Each row is a point on a tangle of strands that fork, close into loops and nearly touch. The rows are in no order.
In the rows, zero is written as 128.
Two points are linked if the straight distance between their rows is under 147. Some points are linked to none.
lilot: [186 121 148 109 121 165 114 142 175 121 153 138  74 142  98 166 141 136
  91 126 142 142  73 144 151 200 112 154  95 139 128 110 171 120 134 106
 180 199 158 131 115 147 114 145 106 138 187 128]
sav: [124  93 152 153 161 202 171 120  96 139 164 126 118 129 106  84  86  80
 133  58 221 160 108 129 123 179  99  78  77 147 115 121 158 146 162  58
 153  99 164 160 128 101  88 137 149 136 141 122]
desap: [166 135 141 111 108 122  78 121 118  79 126 144 133 138  98 135 142 147
 137 151  84 152 157 137 164 103 114 183 154 135 151 139 120 108  71 184
 145 121 109 152 121  94 136 122 112 118 150 128]
ker: [105 120 170  95  72 122 103 105  91 128 111 126 127 147 106 109 118 130
 161 132 106 126 146 128 171  79 115 190 108 161 136 166 113  60 105 178
 138 108  99 125 127  93 140 134 122  68 165 138]
zav: [163 129  92 107 152 132 137 145 184 128 160 123 136 145 112 154 155  77
  58 153 180 111 108 126 124 165 133 109  65 150 183 127 183 105 161  62
 103 163 117 134 134 120 133 176 119 102 115  99]
Dit: [112  89 152 185 143 160 156  78 116 150  79 146 154  73 153  97 111 197
 124  91 138 149 134 139 101 164 146  86 185  97  60 157  56 181  93 167
 124 117 139 141 111 160 119  94 129 158 102 163]
golu: [ 81  92 192 122  87 192 111 108 106 158 131  91 139 123 126  76  96  94
 127 108 180 134 132 132 137 167 119 162  66 158 161 157 125  96 151  95
 120  56  82  96 109 117 127 144 128  62  91 133]
Vupat: [108 120 121 118  83  91 137 126 155 133 129 105 129 157 146 123 139 147
 137 148 115 116 124 116 108 147 137 161 120 130 172 165 137  96 153 124
 112 155 104  52 161 129 158 160 165 117 146 127]
sidiv: [172 114 122 107 155 155 134 156 186 103 170  90 122 133 124 155 173  94
  95 156 160 122 130 145 135 150 169 123  67 117 168 107 200 112 167  87
 116 149 147 152 165 123 109 155 132 118 137  85]
Fafif: [174 114 179 141 108 201  92  99 100  99 162 125 106 106  89 110 114  79
 176  97 174 127 154 145 173 134 120 152  95 107 105 154 174  85 142 122
 172 106 147 155 163 110  76 152 149 129 148 118]
purus: [ 65 137 128 130 123 117 140  91 120 177 102 119 132 159 113 112 112 162
 149 114 115 141 107 130 183 136 100 197  91 146 122 169  84  70 102 134
 122 119  78  77  89  94 160 142 134  70 182 156]
lutid: [135  86 159 136 136 186 135 126 122 108 183 103 128 118 123 115  99  80
 159  74 206 121 144 149 118 121 153  80  86 103 123 138 153 122 169  85
 132  73 150 158 166 121  90 125 132 135  94 105]
zorak: [124 129 142 101  70  87  91 128 104 105 123 150 126 132 120 113 140 160
 170 146  84 171 147 138 134  84 125 177 169 106 121 157 127 109  91 203
 142 125 123 124 128  88 172 115 139  94 160 150]
bisip: [ 97 116 176 127 114 124 142 112 100 159 131 109 133 102 166  94 106 133
 180 131 125 102 143 141 105 100 145 120 133 104 148 164  92 145 105 123
 140  85 111 103 135 141 128 115 130 140  84 132]
tira: [120 123 153 145  97 142  83  79  86 100  90 161 121 102  95  98  93 113
 169 105 137 142 180 126 148 106 118 136 172 108  84 167 123 129 104 188
 165 112 152 162 142 108 136  94 137 116 129 134]
zap: [135 130  56 155 140  96 175 123 138 107  93 140  98 108 107 113 121 139
  92  99 147 161 108 104 118 187  96  98 157 141  75 128 120 146 153 126
 123 174 145 102  69 150 108 133 126 116 126 174]
Vonug: [ 55 162  81 120 120  83 142 134 147 176 106 109 164 170 116 138 126 134
  92 126 108  91 110 117 137 100  99 140 114 154 170  89  75 105 103 109
  89 115  94  71  85 126 166 149 114 126 114 148]
kaz: [ 84 103 173 105 142 116 140 117  94 198 132 128 157 111 176 111 108 141
 162 138 113  77 126 173 111  83 156  99 135 135 192 149  69 151  96  96
 132  48 105  90 115 156 105 115  92 144  56 129]
pur: [147 136 143 122 111 131 116 123 126 119 152 118 140 135 152 100 124 111
 173 128 137 124 139 135 103 106 148 137 124 100 138 168 162 135 171 145
 140 101 127 114 175 140 123 129 155 140 107 102]
seso: [186 141 145 101 166 168  71 142 157 115 182 127 108 105 123 193 155 113
  87 143 116 126 131 141 153 103 175 137  97 129 177  65 218  98 112 142
 149 154 130 205 189 113  94 131 135  94 155  89]
seg: [155 121 142 148 144 103 150 112 125 116 120 155 136 116 166 135 121 171
 159 130  98 120 144 171 106 112 144 106 193  85 110 177  92 178  76 156
 132  93 152 118 141 163 116  98 101 168  77 150]
rasad: [ 98 158 129 119 137 121 123 150 118 129 141 130 156 106 142 140 121  84
 139 143 119  79 181  91 128  62 154 100 116 125 149  99  87 129 157 120
 105 104 134 165 126 139 135 100 107 151  79 116]
Bel: [ 99 117 185 177 133 218 122 110  83 144 146 138 131  95 100  84 102  83
 136  71 213 147 131 128 146 173 111  84  86 137  85 140 101 149 137  79
 173  99 155 169 108 132  96 131 141 138 144 138]
Rukin: [ 77 123 159  74  78 108 126 138 112 140 144  89 166 168 135 116 135 156
 176 139  88  98 144 124 121  64 146 167 106 126 166 176 112  81 127 152
  97  92  84  83 143 119 172 156 143  73 149 116]
zuvol: [130 141  31 128 173 101 168 157 146 114  91 152 115 130  96 115 117 143
  63 129 167 151  75 100 133 173  82 118 127 168 102 118 132 145 160  87
 134 185 142 122  87 155 107 138 104 107 125 170]
rilo: [ 72 126 118 107 117 121 147 123 118 203 114  91 180 167 134 126 122 117
  93 109 147  77  81 112 118 103 112 133  81 170 194 114  97 101 119  71
  72  90  76  88  93 126 145 160 120 121  90 143]
remu: [170 158  49 123 162 110  90 149 161  87  96 162 130 125 122 157 173 167
  90 167  76 161 125 120 160 134 133 152 176 148 149  80 143 123 120 202
 122 187 134 138 104 107 119 119 152  66 139 142]
Kupe: [116 125 136 108 100 110 137 140 133 134 144  93 145 161 168 118 151 144
 164 157  84 100 124 145 105 113 136 167 117 112 164 138 114 111 129 131
  96 103 111  67 145 135 162 150 149 124 124 127]
veko: [ 97 137 161  69  86 134 107 135 127 146 151  98 162 176 126 152 162 160
 153 171  60  88 127 134 138  65 145 185 114 147 182 135 118  72 103 164
  89  93  94 117 136 119 173 151 114  83 158 110]
tavu: [ 31 133 116 146 135 110 162  84 112 182  81 115 133 137 106 100 104 165
 130 103 107 162 104 113 145 126  91 151 132 151 112 144  59 102 105 135
 129  99  93  80  83  99 171 124 134  93 154 163]
paveb: [188 121 145 155 141 142 145 126 131  92 148 129  72 121 101 105 121  96
 157  98 193 159 112 143 139 174 117 113 112 111  94 132 166 130 151  93
 158 147 166 156 123 120  93 136 132 140 169 130]
lutuf: [132 161 131 140 128 144 104 127 111  95 145 132 118 101  95 125 108  89
 145 116 144 124 182 109 129  69 138 117 140 120  99 116 139 126 132 167
 137 137 136 207 143 116 110 107 113 130 122 103]
gok: [102 100 161 145 101 122 111  83  94 135  83 144 140 106 148 104 106 144
 174 130 128 128 177 130 110 110 137 126 172 111  85 167  94 140 103 187
 152 102 142 130 132 117 158  92 142 132 117 143]
genu: [130 114 167  51  49 121  51 149 100 124 139 123 149 158 155 114 150 138
 156 165  66 126 150 127 125  54 130 167 139 109 161 165 170  95 106 190
 116 103 110 130 160 113 152 121 126  81 159  91]
vut: [112 109 165 127 138 111 159 109 104 145 128 128 120 106 172 120 112 169
 167 118 114 123 121 183  98 130 123 134 169 102 118 160  80 149  71 100
 143  77 124 105 118 167 126 108 126 151  97 155]
Pilil: [167 105 144 133 152 144 195 140  98 124 100 115  86 114 139  88 128 169
 125  94 161 154  62 133 122 200  93 143 147 163 100 143 128 142  99  62
 164 125 133  93 112 185 132 122 125 133 153 186]
Bod: [ 63 101  94 170  91  94 148 109 165 179  93 126 136 121 132  88 120 126
 122 115 157 122 110  56  93 149 133 100 145 148 157 130 148 138 211 138
  96 159  97  27 148 110 172 167 180 125 134  99]
potar: [167 156  83 162 161 127 148 138 135  83 111 121 106 131 104 141 130 116
 103 128 118 143 140 144 153 148 123 113 141 144 107  88 120 142 131 121
 128 148 150 156  90 127  93 113 112 131 119 149]
befof: [ 80 119 145 177 139 125 140 114 101 169  88 161 162  46 192 113 121 160
 165 127 136 129 155 104  84 130 160  92 157  89 102 164  74 173 131 163
 130 102 112 127 140 138 163  91 140 159  85 118]
zikos: [140  84 155 151 159 128 211 120  84 146 112 137 109 100 156  58  98 152
 112 103 177 174  70 107  79 193 105 109 179 144  96 141 132 187 132  76
 155 127 137  83 124 170 134 126 136 136 128 182]
dek: [ 69 148  97 126  80 110  98 157  90 141  78 149 187  75 167 105 141 138
 184 147 104 122 167  49  94  87 156  89 142 103  92 166 106 143 177 156
 109 118  78 107 174 112 178 103 166 150 139  80]
noram: [159 142 138 117 124 137  88 117 155 139 138 119 112 147 107 160 139 122
  89 158 107 123 131 128 177 141 126 179  85 147 159 123 134  72 114 145
 130 151  93 120 127 119 151 154 105 129 167 136]
taf: [195  89 188 113  73 180 107 110  93  92 164 138  95 111 122 133 127 127
 191 125 127 120 123 178 158 125 129 173 153  97 136 156 162 117  84 153
 165  98 141 149 165 145 107 129 135 144 140 100]
Riz: [144 146  99 130 121 123 119 111 161 155 123 104 141 156 110 141 100 117
  62 126 165 123 116 112 180 159 103 152  59 167 146 149 131  79 135  75
 118 156  91 100 119 104 134 173 127  92 140 142]
meb: [ 98 132  77 185 150 123 157 103 137 123  97 173 119  64 122 115 109 116
 112  78 183 152 134  82 113 170 115  81 143 138  51 128  86 145 150 132
 131 161 125 154  90 121 140  85 135 141 125 136]
sinog: [165 179  68 145 174 123  92 133 161  95 101 143 144 129 105 173 134 171
  76 162  81 167 126 132 195 124 108 151 135 153 110  80 124 113 111 180
 118 161 109 154 107  79 110 123 110  82 145 160]
gupe: [153 113 142 124 136 136 180 125 105 128 119 110  95 131 155 123 129 143
 139 115 134 133  97 161 101 168 116 128 141 128 118 139 110 160  91  74
 152 120 134  88 112 177 119 115 120 155 117 165]
zak: [128 132 150 124 126  78 135 166 150 137 152 105 140 157 177 148 167 171
 152 176  57 100 102 149  99 109 141 143 137  82 183 123 118 146 117 131
 110 131 112  61 150 139 159 132 121 152 126 121]
sorap: [178 161  75 150 186 137 149 156 159  75 120 128  98 113  91 148 120 152
  95 111 149 172 120 170 140 161 119  72 161 142  95  83 136 145 113 114
 118 175 160 204  73 125  71 122 104 128 125 170]
Zasu: [ 73 142  82 117  96  53 120 139 148 128 108 109 173 167 131 123 136 153
 111 180  66 109 153  98 109  91 124 110 129 130 187 121 117 126 155 146
  88 159 108  47 146 112 180 157 159 133 156 118]
sitor: [ 68 160 116 120 106 112 113 132 128 136 103 136 168 109 157 111 131 128
 165 150 103  93 168  74  98  73 147 105 132 105 113 138  94 140 151 166
 113 103 119 109 144 115 174  96 145 149 117 105]
nimi: [140 116 161 105 117 119 122 143 172 123 148 143  73 149 130 173 150 156
  95 155  75 125  84 152 137 164 138 183 150 137 162 102 156  94 119 174
 156 170 138  91 128 153 147 130 126 123 166 126]
Femo: [118 102 134 151 136 175 169 108  99 165 129 133 117 138 126  79 101  85
 104  81 217 167  95 105 129 183  97 123  90 159 121 130 138 128 169  72
 156 141 124 115 113 119 110 148 138 127 132 148]
nel: [148 108 127 159 121 113 181  77 129 106  93 129 125 111 133 120 129 198
 118 101 118 153 126 142 108 181 104 121 206 132  62 168  97 143  87 165
 126 146 141  94  89 135 115  99 114 120 131 171]
Vof: [ 83  85 154 131 112 173 153  99 109 159 125 105 136 145 125  76 114  93
 112  87 189 153  96 114 116 181  96 146  81 170 152 150 139 109 161  69
 133 103 103  84 105 118 133 139 154 105 118 132]
noza: [168 143 126 147 104  70 155 141 148  93 124 121 120 119 138 109 130 129
 179 157 137 149 142 109  90 142 140 148 150  92  89 150 157 165 173 157
 157 165 160  95 157 158 129 127 174 142 121 118]
rogeg: [183 119 126 115 156 156 157 168 157 130 165 113 104 147 126 148 149 114
 124 119 154 131  88 161 143 169 112 112  98 130 141  98 168 135 134  55
 147 138 166 157 134 142  96 142 113 167 145 119]
nim: [112 116 101 124 119 116 125 115 158 173 117  96 179 170 115 151 141  97
  55 131 145  82  95 115 113 125 116 156  55 175 200 126 123  77 133  72
  65 115  73  87 124 121 149 183 131 105  89 128]
zin: [124 133 159 167 143 184  87  94  75 125 127 154 125 102  63 123  92 103
 162  79 181 112 160 162 172 119 136  80 120 154  64 116  81 136  82 112
 167  77 149 190 101 121  70 137 100 146 130 131]
Vude: [118  89 111 144 166 158 168 122 129 188 148 121 144 163 150 122 112  71
 101  95 202 101  86 111  95 144 108  91 102 169 159 108 140 145 167  47
 105 106 129  80 126 145 121 136 117 130  90 125]
kif: [142 155  58 134 180 114 170 161 151 137 115 140 130 163 119 139 122 118
  70 133 150 139  78 140 128 158 105 120 119 162 134 103 120 155 139  54
 115 149 141 133  98 157 114 135  98 138 135 142]
tesu: [187 118 129 112 158 165 111 172 179 101 196  95 103 116 140 161 170 104
 126 158 132 129 129 169 128 116 180 119  85  96 169  78 218 114 147 122
 131 153 163 196 180 131  98 120 130 120 146  90]
Mobiv: [185 109 145 141 136  79 169 155 130 121 130 124  93 122 175 108 127 142
 161 155 127 131  99 133  91 158 139 137 159  79  88 151 153 167 147 106
 159 159 154  64 144 168 129 132 144 142 116 118]
keze: [111 123 109 172 167 140 162 109 126 116 133 150  98 105 121 128 116  98
 123  84 176 150 135 139 116 147 122  69 145 123  76 119 108 171 139 107
 133 132 151 165 119 135 124  97 119 162 124 127]
radog: [117 129 161 136 144 164 117 147 108 127 173 114 119  97  90 140  84  87
 151  99 176  99 184 152 130  68 155  45  94 109 113  85 117 146 123  89
 122  80 149 238 136 124  81 119 101 171 103 124]
Todit: [ 85 112 131 170 117 123 129  81 112 146  71 143 169  67 163 110 125 183
 150 106 131 141 160 114 100 128 154  98 180 111  70 164  53 155 105 193
 123 106 123 127 103 138 163  87 135 142 116 138]
rulib: [172 164 138 113 130 149  86 146 124  70 167 135  94 134 124 101 130  90
 158 151 129 166 155 110 122  95 155 135 155  81 100 155 226 128 159 186
 140 158 137 170 196 106 113 127 154 125 147  89]
nus: [135  99 129 116 136 153 142 123 138 151 157 101 149 170 154 110 127  72
 128 106 181 127 101 137 119 138 123 117  84 128 151 129 155 135 164  53
 105  95 138 106 134 144 116 133 129 128  83 104]
gimo: [103 120 135 166 156  62 175 131 129 158 118 155 136  87 189 113 121 159
 153 125 119 117 124 108  73 144 140  93 169  84 117 153  85 185 156 136
 140 107 118  78 142 147 144  99 142 167  88 116]
kefat: [ 43 117 108 141 122  96 161 101 133 170  89 120 127 119 154  91 113 146
 136 107 119 150 101 103 103 157 102 117 148 143 113 126  77 143 117 129
 107 112 116  64  81 134 162 119 147 123 123 156]
dem: [146 146  77 108 185 115 173 185 152 155 137 119 140 152 151 160 166 124
  75 151 121 103  71 157 123 141 116 133 117 141 161  69 126 148 116  36
  97 135 151 116 125 166 111 141  75 156  89 141]
sinob: [154 141 134  82 128 141  82 150 130 105 152 122 143 142 137 145 161 117
 154 176  63 117 168 128 130  73 162 171 142 106 174 112 166 130 101 157
 117 112 126 151 155 131 120 110 142 134 122 104]
Segum: [114 129  86 119  72  69 113 141 167 124 114  92 153 162 125 128 153 144
 116 187 108 109 155  98 101 128 138 121 103 136 200 149 145 106 169 139
  95 173  87  37 187 118 180 175 176  93 163 102]
Fera: [159 121 150 104 143 169 126 137 113 123 166  88 130 138 104 152 141  76
 136 122 146 110 144 171 158 113 136 119  75 114 150 112 142 132 129  74
 137  90 134 170 135 132  65 144 119 142  99 113]
gage: [126 133  93 132 145 128 131 111 157 158 141 113 173 143 110 162 136  67
  45 135 169  89 121 100 136 124 116 118  42 170 175 118 156  98 153  70
  76 118 101 145 138 105 123 174 104 109  94 127]
dode: [174 156  82 140 158 112 104 152 174  90 118 157 109 134 108 146 162 134
 105 170  90 171 133 119 152 158 145 161 145 120 135 105 163 117 133 176
 144 205 131 121 134 131 122 139 142  85 160 130]
toge: [191 124 167 135 106 185 117 117 105 104 159 120  79 130 105 136 129  99
 156  87 185 152 103 154 159 187 116 145  78 118 116 143 176  95 147  92
 171 141 159 139 140 125  86 148 132 144 175 111]
pubi: [105 145 100 102  88  72  99 149 122 126 118 127 171 182 139 116 155 165
 135 186  38 135 150 111 126  80 140 155 143 127 166 134 126 110 114 177
  99 159 118  84 141  90 189 132 136  98 157 141]
Vidip: [131 197  64 149 171 121 106 140 158 105 106 138 149 130 107 157 122 128
  81 141  98 141 147 114 173 121 116 130 122 158 110  87 116 122 134 141
 120 151 121 172  92 101 110 125 113 106 113 137]
Sofum: [147 147  63 138 142  84 121 167 184  95 117 143 118 127 103 108 141 128
 114 170 117 170 155  88 117 152 135 134 143 118 116 133 159 126 178 179
 137 221 138 121 141 135 125 139 170  95 138 112]
luzit: [179 134 159  76 130 159  49 133 139 102 157 161  97 122 121 158 161 112
  82 144  98 133 133 113 166 102 167 168 120 135 176 113 205 109 128 163
 151 162 123 175 195 110 106 115 167  95 181  76]
vami: [ 98 133 167 102 106 135 104  98 105 156 131 119 117 170  97 132 128 157
 160 107 118 140 114 143 176 116 106 207  95 142 127 154 120  52  95 160
 130 126  70 102 107 105 150 152 122  76 183 128]
gufu: [183 122 173  99 136 173 134 144 155 140 165 126  77 162 128 184 145 138
  85 114 119 108  60 165 142 188 126 138  83 141 146  87 178 130 122  70
 171 156 182 151 133 188 106 138 104 150 164 132]
Penu: [125 120 158  96  95 101 122 139 114 103 137 160 127 120 137 155 159 206
 161 150  56 157  99 154 124 119 120 194 192  96 147 132 136 115  79 207
 129 136 139 119 136 103 187 112 128 112 176 122]
safib: [110  78 117 154 136 116 198 108 111 160 108 144 108  83 151  63 105 116
 119 100 187 165  67  76  89 210  94 112 158 139  80 135 132 173 168  95
 149 171 144  73 104 149 136 129 154 118 132 140]
zudit: [144 131 114 158 166  77 193 134 133 120 134 144 120 102 181 122 127 157
 137 119 140 132 111 121  75 155 123  94 180  93  83 147 101 198 142 114
 130 119 158  94 124 153 111  96 120 169  77 136]
tasi: [129 138 142 147 166 160 139 145 126 122 151 138 116 107  65 154  96  95
 130  77 173 121 147 160 133 100 127  41  86 133  87  62 104 144  94  54
 119  96 163 244 107 114  75 138  99 181 108 141]
lubuz: [ 55 154  62 150 124 104 116 135 151 176  92 143 171 103 141 133 131  95
 104 117 126 100 129  37 136 102 126 110 103 152 135  87  98 115 175 138
  90 139  89 115 103 100 165 137 127 143 119 111]
Ritu: [112  99 136 176 136  82 182 105 117 133  92 147 123  72 158  84 110 159
 140 114 162 149 105  86  77 195 131 102 186 100  62 146 119 180 167 128
 136 146 148  76 105 154 145 117 173 110 117 144]
Seka: [139  97 131 147  99 128 147  65 105 102  78 146 127 133 123 134 127 192
 137  93 111 142 145 168 132 144 116 124 201 131  91 170  85 120  67 197
 132 131 143 139  88  99 128  95 119 118 129 177]
pudu: [116 155 125 159 154 168 103 110 102 106 116 158 138  97  66 162 100 127
 118  81 147 108 160 147 166 113 121  63 110 161  59 105  76 139  82 115
 134  98 134 213  75 121  84 114  82 145 124 139]
gitok: [151 159 134 132 123 143  74 122 109  85 116 138 132 131  79 127 102 105
 124 125  99 130 166 115 176  83 125 168 124 148 122 126 128 110 120 169
 148 124 128 181 129  98 111 123 115 129 143 148]
Lon: [135 153 105 140 100  80 105 140 151  99 127 132 119 136 122  99 113 104
 153 165 134 151 170  87 110 122 142 124 152 108 103 155 185 131 191 177
 140 185 142 107 170 126 130 127 166 108 136 105]
vasup: [ 54 151  74 125  90  93 112 154 134 145  79 150 156  92 144 120 152 109
 146 140 124 124 166  38 100 104 135  93 134 122  91 138 128 138 220 175
  86 156  84  95 167 106 179 131 168 156 156  88]
supum: [126 119  89 131 167 149 157 130 138 177 125 126 155 176 127 143 113  74
  64 113 194 110  90 118 136 123  97  93  61 176 145  93 140 118 167  52
  85 115 116 151 120 118 121 159 116 114  88 119]
Rugel: [154 109 182  93 109 116 132 132 141 123 155 128  77 140 161 158 145 160
 151 143  82 118  83 161  96 163 138 181 161  98 147 117 159 130 103 153
 161 136 142  96 133 156 148 113 119 163 150 125]
guges: [119 168 109 114 183 124 143 172 134 159 153 100 148 153 142 169 123  80
  95 166 105  80 133 160 135  75 122 108  91 133 155  62  97 156 139  73
  77  89 144 192 104 139 104 128  89 155  65 127]
Rit: [138 161  90 115 206 127 148 182 152 134 147  98 140 158 135 172 150 100
  70 171 122 109 108 173 150 114 136 120  97 131 164  44 133 153 126  52
  92 124 140 181 121 146  92 152 102 143  89 129]
Rifo: [185 110 180 118  80 183  91 121  86  79 165 131  94 102  86 105 126  91
 185 124 153 128 158 142 168  90 132 147 148  91 110 142 189 111 116 148
 171  95 149 188 177 130  85 130 150 142 146 109]
nof: [128 134 122 127 151 130 132 115 138 102 112 148 153 120 140 150 127 172
 136 130  81 104 184 162 108  88 152  79 195 101 104 137  71 179  91 172
 128 101 165 171 120 160 107  82  83 180  65 132]
Ror: [141 130 160  63  85 137  39 170 138 109 154 108 150 159 161 136 179 134
 138 178  58 121 151 127 104  79 166 159 134 101 173 135 180 117  96 169
 117 140 107 114 199 111 138 121 147 113 152  87]
puf: [122 108 126 161 178 129 184 103 106 136 112 147 132  85 168 115 103 167
 129 105 155 145 115 147  92 168 144  73 176  96  63 157  84 195 114 110
 140 111 169 131 120 178 123  91 108 177  90 149]
zel: [106 114 167  57  54 109  70 127  68 126 125 133 128 161 119 104 118 134
 170 146 102 116 154 128 155  40 119 163 147 135 128 175 120  77  93 196
 104  83 106 139 134  80 142 126 118  59 164 116]
sete: [126 118 175  82 107  97 100 143 135 118 142 150 101 155 126 177 156 171
 107 156  48 139 104 147 143 119 138 199 154 124 173  95 143 102  84 209
 142 136 120 136 134 116 176 113 133 103 178 109]
Fati: [174 100 142 106 139 175 165 126 147 136 162 111 116 146 137 115 126  94
 129  97 188 118  88 166 122 174 113 109  74 113 139 133 169 129 150  53
 144 110 150 131 150 149 106 146 128 148 117 116]
Vup: [ 56 168  60 129 107 103 107 158 146 148 115 136 161 112 129 125 130  86
 121 133 120 101 167  34 128  85 145 107  98 137 127 125 135 117 202 154
  78 147  91 135 161 102 172 135 138 140 131  87]
sez: [101 139  58 150 124  53 172 147 157 113 102 135 126 123 128 122 128 145
 130 151 104 133 145  79  93 146 121  98 169 107 107 123 110 154 168 155
 112 177 146  61 107 143 140 124 148 133 118 139]
mez: [138 119 121 152 119 154 108  88  96  97 103 145 134 128  95 149 108 175
 128 100 112 138 155 167 179 135  94 136 158 157  87 151  59 117  49 191
 126 107 133 161  69  96 107 113 101 136 122 160]
gipop: [ 49 111 112 151 104  95 168 112 129 197 110 110 143 150 135  86 106 126
 129 110 141 135  96 100  99 157 107 140 132 146 154 131 118 121 162 114
 103 124  82  43 117 118 159 152 173 124 134 132]
gen: [150 128 196 100 116 147  75  98 163 132 165 110 108 159 109 205 139 150
  63 156  96 114 102 139 144 151 121 183  92 158 186 101 162  74 105 137
 152 162 110 131 143 115 147 151 113  99 163 120]
Fidat: [181  94 160 115 157 126 188 148 130 129 137 111  85 116 182 123 138 149
 165 133 143 128  63 151 111 164 128 130 150  91 112 143 142 174 123  81
 155 132 151  81 137 182 120 123 105 170 123 138]
les: [174 105 190 116 102 150 127 121 119 120 141 128 109 119 142 154 144 136
 163 121 105 114 113 177 129 132 125 176 157  96 149 148 142 133  86 124
 163 109 135 132 138 157 104 125 108 156 127 124]
zenob: [109 139 105 145 143 150 102  98 114 107  91 142 129 133  92 152 111 133
 108 110 111 116 154 145 145 119 122  92 133 163  90 119  67 126  80 134
 121 105 130 172  69 112 110 109  88 137 108 154]
laziv: [ 87 157  93 130 176 123 122 161 111 165 132 130 157  98 135 152 142  78
  94 129 128  72 153 106 135  60 145  86 107 141 143  68  82 146 145 100
  72  98 118 200  94 135 125 116  86 161  60 103]
tun: [ 67 153  92 130 114 101 114 129 126 161 108 122 161 144 120 124 123 112
 106 128 100  87 146  92 136  96 131 135 105 150 154 109  87 108 152 134
  99 113  94  99 111 113 168 132 122 142 101 122]
Rom: [ 95 153 118 108 118 103 120 131 126 133 113 115 144 137 143 129 123 119
 142 146  84  94 169 107 122  74 139 134 132 122 140 109 101 142 125 133
 131 103 136 131 116 127 151 124 125 141  87 120]
Vak: [159 153 150 109 106 149  61 132 101  65 159 143 119 117 100 106  97  75
 150 120 134 142 197  95 138  73 146 125 140 104  94 137 190 111 151 178
 141 139 141 220 179  98  81 104 132 115 147 106]
Fakad: [176 118 100 140 123  86 183 117 137  97  85 122 102 117 137 106 141 188
 132 113 128 163 107 128  95 193 101 127 187 127  79 150 120 133 115 126
 132 174 146  87  93 162 118 122 124 116 141 166]
Bavik: [114 137 109 145 143 146 114 108 115 115 105 146 153 108 123 148 131 144
 119 119 103  93 172 151 146  88 138  90 162 138  95 111  44 158  78 153
 120  86 141 173  82 142 121  88  91 164  73 134]
rida: [158 151 138 112 138  99 121 179 124 114 137 131 144 147 169 142 157 150
 163 181  67 125 140 141  92  92 159 150 155  83 172 136 152 159 121 162
 125 126 140 107 164 143 118 114 149 158 103  99]
sov: [139 123 169  67 104 126  50 123 138 104 155 157 107 148 133 163 159 150
  93 164  80 150 119 128 152 112 139 191 134 129 186 119 175  94 107 192
 134 159 113 151 170 111 161 114 153  97 192 102]
bom: [145 160  95 173 184 150 136 165 133  91 140 138 100 120  77 163 110 115
 106  99 150 157 127 165 134 131 113  56 114 151  74  71 126 155  95  88
 123 143 167 235  95 111  84 132  93 160 126 151]
Mav: [125 134 120  86  98  89  88 152 137 137 138 108 155 168 133 167 174 159
 117 186  48 108 136 131 130  87 143 164 113 139 203 121 133  83 104 152
 101 150  93  99 148 112 185 160 129  94 175 139]
tumot: [144 127  99 151 156 132 161 123 133 111 162 113  79 121 116 119 104 101
 143 112 180 142 123 147  97 138 132  92 117 100 104 112 161 145 170  90
 142 138 155 162 120 130 115 129 135 158 117 119]
tis: [114  97 209 156 125 210 105  93  81 148 147 127 117  96  91  83  95  98
 167  81 177 117 137 173 163 157 125  83 130 149  84 139 100 150  90  78
 181  77 163 159 118 138  68 136 134 145 132 137]
riv: [180 127 158 127  93 138  86 112 146 117 142 131 100 130 113 154 132 110
 118 145 130 155 130 111 169 156 116 190 105 132 143 148 170  76 130 163
 158 177 116 122 151 106 135 141 139 114 180 121]

How many points has the smallest loop of links through each point below? Write 0 if it is on no loop.
Rukin: 8
Todit: 6
dek: 7
nim: 0

A fork is a point with three links, a tip a point with one. Leave the first point through the second and follow the links. Name the first fork or tip that comes.
noza; Lon: radog
genu; zel: Bod
laziv; guges: zenob
gipop; kefat: Kupe

Name the points in between on the shortest way along the links from the first point to the second, in order.
pudu; dek: zenob mez Seka nel Fakad zap zuvol kif dem Rit guges laziv rasad Rom sitor
Vak; luzit: lutuf gitok desap zorak Penu sete sov
gufu; meb: rogeg Fati nus Vude supum gage zav sidiv tesu seso luzit sov sete nimi Rugel les taf Rifo Fafif toge paveb tumot keze
Vupat; Bod: Kupe zak rida sinob Ror genu zel ker vami purus tavu kefat gipop
sinog; rasad: remu dode Sofum Lon noza Mobiv Fidat gupe vut seg nof Bavik zenob mez Seka nel Fakad zap zuvol kif dem Rit guges laziv
Sofum; tasi: dode remu sinog Vidip potar sorap bom
